Points on a hilly landscape, in no order, each with its height.
From any point a ball rolls to the lowest of the 2 points nearest to it. It stops when none of these is lower. Distance is the straight distance between rows; heights are no part of it.
(535) (h 3.79): [108 104  76 115 144 184 108 147  94  78 125 124 121  93 176 154 132 127
 137 175]
(680) (h 6.11): [123 158  95 128 129 156 143 126  97 122 154 131  64  90 143 118 101 136
  65 141]
(965) (h 5.38): [109 103 139  99 154 134 104 139 118 119 109 157 162 129 213 144 133 108
 174 192]
(235) (h 3.21): [119  97 144 122  96 113  82  93 127 125 122 115 119 141 146 157 182 147
 164 147]
(771) (h 3.08): [122  96 140  95 180  98  90 140 134 155 127 179 125  95 160 153 123 162
 112 227]
(455) (h 5.55): [154 140 195 129 139  68 129  92 144 154 158 115 101 169  92 113 102 124
  68 116]
(349) (h 5.57): [150 101 157 124 113 105 151 143 151 102 197 170 106 193  87 113 139 115
 136 150]
(11) (h 5.95): [139 147 141 136  84 125 142 132 103 142 135 127 109 137 130  92 144 113
 115 123]
(269) (h 6.25): [110 158 127 132 161 145 155  87 124 139 101  81 136 156 103 116  76 117
  84  50]
(593) (h 3.01): [134 117 143 176 135 113 148 157 119 179  53 134 173 121 123 100 133  98
 143 109]
(56) (h 5.93): [119 158 147 126  52 135 122 173 117 194 146 121 140 111 175 105 140 109
 115 110]
(964) (h 4.11): [170 111 146 109  72  77 110  82 168 133 141 124  74 134  85 132 139 163
 146 141]
(849) (h 2.51): [141 137 122 142 135 105 136 128 121 148  93 154 115  63  88 113 127 144
 119 124]
(381) (h 4.48): [159  94 154 126  96  50  94  85 156 153 113 133 123 124  84 147 161 166
 147 140]
(473) (h 4.05): [145 129 118  75  45 155 106 146 135 157 137 156 125  47 130 141 138 158
 129 154]
(348) (h 6.51): [164  83 141 149 112 107 143  98 134 128 150 123  99 202  65 141 119 125
 135  90]
(408) (h 5.77): [ 81 142 185  86 102 128  83 120 146 159 150  92 159 141 197 152 158 130
 162 116]
(470) (h 4.65): [159  78 169 143 151  71 129 144 168 145 139 187 158 139  80 131 131 146
 164 157]
(1229) (h 5.72): [115 144  67 129 196 169 163 193 128  91  67 106 138 141 124 154 121  78
 119 124]
(100) (h 5.28): [120  98 119 151 176 126 156 174 104 115  99 165 149 124 113 119 116  88
 120 132]
(401) (h 1.84): [131 152  85 136 110 159 167 132 142 111 105 118  79 178  86 123 104  83
  96  58]
(712) (h 2.39): [127 126 172 151  83  89 105 128 107 161 119 112 159 165 152 102 181 101
 173 121]
(1105) (h 7.24): [152 128 115  86  90 140 111  92 136  84 197 118  39 147 126 138 102 144
 114 147]
(1220) (h 6.14): [126 170 124  68  54 172 109 112 117 132 190  98 110 128 174 128 112 135
 112 123]
(1033) (h 3.67): [145 110 130 125  76  88  94  75 145 120 130 102  85 173 104 159 165 150
 170 129]
(1086) (h 3.71): [134 133  99 121 120 121  82  75 115 149  98 115 135  57 124 149 124 198
 118 149]
(118) (h 1.27): [132 144  96 154 107 148 171 139 110 101 126 139  80 138  99 120 135 108
 110  93]
(960) (h 4.66): [141 106 138 136 153  91 103  96 123 131 144 128  86 123 111 154 116 184
  94 165]
(528) (h 2.22): [148 174 106 151  81 137 176 129 129 160 100 131  73 145  82 107 101  99
  90  63]
(714) (h 5.79): [103 156 185 100 104 117 128  76 157  95 195 116 102 152 118  98 113  97
 136 143]
(526) (h 2.54): [154 124 103 142 122 132 143 161 114 116  42  89 170 110 144 120 164 105
 187  96]
(509) (h 5.22): [150 113 102 140 184 130 150 147 121 135  34 127 172  79 158 120 114 117
 145 130]
(812) (h 5.66): [116  86 117 159 165 107 165 174 140 158 114 170 157 161  89 121 120  73
 113 122]
(789) (h 3.90): [109 126  86 101  85 180 110 146  99 118 143 139 128  89 168 144 137 152
 128 166]
(1162) (h 3.98): [115 145 116 100  73 178 101 150 104 168 158 146 114  75 153 139 122 164
  96 161]
(225) (h 4.51): [128 112 151  97  92 119  79 123 138 189 102 128 147 116 181 144 173 153
 157 153]
(520) (h 3.64): [113 107  95  95 172 170  87 125 103 114 105 149 137  77 189 166 118 158
 137 198]
(445) (h 6.19): [113 201 135 138  73 157 156 125 127 129 139  74 111 130 160  85 117 124
 131  56]
(203) (h 4.92): [142 116 134 151 165 116 111 120 105 141  40 109 166 115 153 133 139 128
 166 134]
(484) (h 5.73): [ 82 143 199 115 160 107 112 105 139 104 137 129 178 160 135 112 167  90
 171 142]
(1078) (h 6.34): [122 115 115 145 185 131 126 115 105 109 133 118 119 148  91 141  77 142
  79 117]
(1223) (h 6.00): [113 176 107 135 112 159 140 165  99 167 140 117 130  80 190 101 108 131
  82 118]
(1145) (h 1.56): [131 104  95 148 117 157 149 158 118  74 127 131 112 147 119 136 141 111
 159 143]
(559) (h 4.00): [161  83 152 149 142  83 131 137 153 140  90 175 175 135  89 126 140 106
 186 134]
(207) (h 2.76): [128 127 161 135 105 100 108 115 121 122 142 130 139 168 133 134 164 115
 151 135]
(485) (h 5.24): [133  84 124 116 168 119 114 130 119  98  81 134 172 136 183 164 142 104
 176 170]
(505) (h 5.29): [135 120 197 125 130  47 115  96 158 159 168 116 121 176 112 100 147 106
  88 146]
(79) (h 2.33): [136 137 105 169  88 134 134 148 113 153  71  85 150 120 153 107 168 125
 173  83]
(664) (h 6.50): [155  92  93 144 161 119 167 146 156 130 122 160 108 124  63 128 107 153
  95 114]
(863) (h 5.37): [121 113 108 131 180 144 141 126 109  51 180 136 109 154 113 160 100 139
 106 155]
(299) (h 7.56): [141 110 128 131 121 144 120  96 123  54 163 102  98 205  98 154 129 116
 161  91]
(839) (h 2.20): [134 135 145 164  90 122 105 138 110 139 121  79 166 148 173 113 167 113
 176  83]
(1137) (h 5.85): [ 97 162  91 129 198 175 159 168 126  73 118 101 147 124 138 128 125  98
  90 122]
(1064) (h 6.13): [ 89 145 149 140 135 142 181 131 138 110 146 135 148 167  93 100 103  73
 101  89]
(1073) (h 6.16): [110 151 123 101  36 166 109 119 120 125 177  93 132 153 183 137 131 138
 145  94]
(600) (h 5.90): [ 95 124 187 130 139 120 151 112 139 101 139 123 179 182 104 115 149  68
 161 112]
(158) (h 6.71): [166  96 121 128 178 115 137 131 165 134 162 181 123 106  51 125 106 195
 105 136]
(1263) (h 1.50): [145 110 156 134 126  74 104 130 134 153 124 175 131  88 112 127 140 136
 130 173]
(1194) (h 6.20): [ 96 210 118 145 115 164 175 150 132 130 130  93 121 119 158  90 114 128
  92  61]
(71) (h 5.83): [ 90 150 168  73  73 129 113 112 135 143 180 117 153 148 169 131 168 113
 144 138]
(870) (h 5.67): [113 114 113 109 186 147 146 112 137  59 197 130 115 193  87 142  91 131
 115 104]
(13) (h 5.17): [145  89 148 152 140  89 143 161 158 119 165 181 127 164  95 120 154 120
 152 174]
(40) (h 5.89): [130 148 155 101  55 111 122 129 123 160 178 121 123 136 165 107 145 109
 118 129]
(1032) (h 3.86): [140 134 130 102 133 131  88 109 118 194  98 122 139  49 163 148 123 187
 100 171]
(700) (h 6.05): [124 153 122 154 138 144 130 144 114 130 120 116 142 131 151  99 135 105
 105 115]
(1012) (h 6.27): [145 100 136 124 124 109 160 125 150 139 175 131  84 207  72 112  83 100
 126  78]
(517) (h 4.16): [130 135 105 130  68 163 133 171 124 159  97 143 153  61 176 120 142 111
 171 122]
(320) (h 5.06): [139 109 108 142 172 135 112 113 107  83 159 140  87 125 107 140 105 169
 111 173]
(1118) (h 6.92): [174  88 102 134 145 113 131 104 155 109 161 131  92 170  66 135 106 183
 134 130]
(653) (h 6.72): [161  66 129 140 144  96 129 102 156 136 155 118 119 208  64 159 114 167
 142 122]
(251) (h 2.35): [131  97 149 117 164  85 114 139 128 147 112 198 141  73 144 131 129 124
 147 201]
(738) (h 2.46): [137  84  97 137 161 148 111 143 111  67 111 115 139 135 115 158 126 138
 159 160]
(1142) (h 5.40): [143 155  81 142 156 157 144 173 119 150  44 103 164  82 172 108 125 123
 151 118]
(556) (h 4.91): [153  92 176 138 128  46  99 107 154 156 136 131 118 161 111 132 166 132
 117 159]
(1132) (h 5.74): [130 134 175 155 134  93 151 106 126 146 153 126 129 173  88 107 107 104
 102 110]
(573) (h 6.06): [ 82 161 125  75 129 183  92  91 130  94 204  95 120 121 168 161 115 159
 105 156]
(211) (h 3.35): [145 109 144 167 127  98 130 138 116 157  92 146 145 130 107 113 151 114
 165 123]
(612) (h 6.09): [ 94 176 134  64  95 188 123  84 143 102 189  93  92 126 169 122  98 165
 124 135]
(73) (h 5.70): [ 70 163 195  98 143 118 113  98 164 153 165 103 176 124 181 130 153 128
 155 150]
(338) (h 2.34): [145 166 101 166 100 143 158 133 119 169  90 119 104 126 122  98 117 124
 100  75]
(127) (h 4.83): [138  87 132 140 163 115 140 149 117 106  85 164 158 114 130 137 132 103
 154 164]
(1098) (h 3.47): [143 116 102 103 137 109  76  91 126 117 108 153 127  61 106 151 133 187
 167 146]
(540) (h 6.01): [136 112 138 105 138 136 160 123 155  88 195 137 103 207  75 126  89 107
 141  94]
(859) (h 2.09): [151 126 147 149 115  96 133 131 125 159 150 167 107  92  96 107 128 131
  94 155]
(293) (h 4.35): [131 105 174  84  64 162  82 177 144 180 124 126 149 122 186 167 170 155
 156 140]
(865) (h 5.94): [ 86 167 107 118 188 182 122 131 103  62 143  95 151 104 170 128 109 117
 119 134]
(333) (h 4.10): [143 140 105 110  51 137 132 151 123 162 120 164 143  54 128 103 151 137
 150 114]
(685) (h 6.22): [ 99 197 117 135 158 173 175 109 139 111 124  84 129 139 116  92  92 125
  85  52]
(819) (h 5.56): [104 141 213 100 123  74 119  85 167 126 173 111 124 141 131 108 141 109
 110 144]
(145) (h 5.96): [112 157 141 141 111 147 123 177  98 181 132 122 168  96 197 119 126 120
 112 121]
(1063) (h 5.50): [ 96 129 167 118 152 111 117 147 117 127 135 148 170 140 185 123 149  81
 149 174]
(917) (h 7.39): [153 120 133 109 101 118 111  90 138  62 186 116  75 191 115 133 124 131
 143 123]
(376) (h 6.49): [107 122  87 137 183 149 146 128 119  84 113 102 137 155  96 156 108 120
  95  90]
(729) (h 6.23): [147 146  87 136 125 139 167 137 133 128 136 163  54  86  97 129  99 149
  73 139]
(411) (h 6.04): [ 98 149 170 143 134 128 157 146 116 121 127 132 166 160 118  86 137  67
 127  83]
(514) (h 3.00): [159 126  71 127 142 143 127 130 123  89  87 139 143  77 105 133 128 142
 156 115]
(798) (h 4.34): [117 140 139 124 167  88  95  84 108 161 148 122 103 106 146 134 111 159
  70 174]
(1095) (h 3.44): [114  98 133 109 198 120  87 116 108 145 103 153 144  80 185 157 113 152
 129 206]
(151) (h 2.85): [151 128  87 143 138 126 127 122 143 105  92 147 120  64  70 134 125 169
 107  88]
(1143) (h 0.52): [151 105 105 149  96 133 164 147 138  98 141 157  92 142  91 126 134 123
 135 122]
(1211) (h 2.69): [131 123  99 173 124 136 160 169 130 155  62 127 140 133  97 102 151  83
 123  90]
(1006) (h 5.54): [129 152  67 136 166 172 162 185 139 115  46 114 133  83 147 134 132 102
 129 126]
(1267) (h 2.45): [124 161  82 163 100 155 160 155 139 153  58  94 124 155  99 116 138 104
 101  73]
(1007) (h 6.03): [123 164 100 154 123 148 123 118  90 165 128 108 105  90 152 110 111 162
  86 125]
(886) (h 6.24): [ 66 157 109 125 167 149 193 130 161 100 125 130 143 161  88 125  74  86
  77  82]
(1002) (h 4.09): [136 121 148 128 159  80  84 107 119 188 109 135 128  71 138 137 136 172
  85 188]
(85) (h 6.33): [148 140  75 142 146 138 167 134 150 136 109 180  82  92  60 113  96 150
  77 102]
(358) (h 2.73): [155 127  87 130 120 133 117 141 125  91  58 110 152  75 130 137 152 133
 183  83]
(545) (h 4.68): [144 116 137 142 119 104  85 109 116 179  77 109 161 114 157 136 152 146
 164 148]
(769) (h 6.15): [120 145 120 159 186 139 147 136 100 132 114 123 136 120 116 121 114 118
  70 120]
(1218) (h 7.09): [171 112 115 131 111 124 134 107 146 103 177 135  53 146  87 137 114 166
 127 151]
(989) (h 6.18): [114 181 121 133  53 149 120 133 113 141 158  75 131 131 186 122 115 146
 145  59]
(111) (h 7.71): [144  92 110 152 106 145 138 124 114  63 119  89 132 189  89 159 144 103
 166  87]
(1178) (h 3.05): [134  92  95 121 160 130  99 118 123  84 118 151 126  86 122 173 125 159
 168 168]
(966) (h 5.61): [ 82 153 196 110 182 114 126 114 127 146 131 125 190 147 182 110 147  98
 156 143]
(563) (h 4.23): [121 127 128 103  72 171 106 179 136 169 119 141 158  90 200 144 137 139
 153 127]
(309) (h 5.99): [ 74 157 135  96 186 170 105  99 118  84 167 105 147 106 165 144 110 146
 116 169]
(30) (h 5.97): [117  92 145 154 159  98 158 147 132 138 156 159 143 190  76 119 108  90
 110 102]

Call two points neighbours if one is among the 2 nearest of the other. Go from one point of each pair to the other, from neighbour to neighbour, staying as low as possible. Name the highest point that can't be avoided.
(1263), (839) | (514)
(505), (127) | (30)
(1143), (1263) | (1118)

Where does a ball stop that starts at each point below?
(917) | (1143)
(225) | (1263)
(540) | (1143)
(556) | (839)
(470) | (1143)
(612) | (1263)
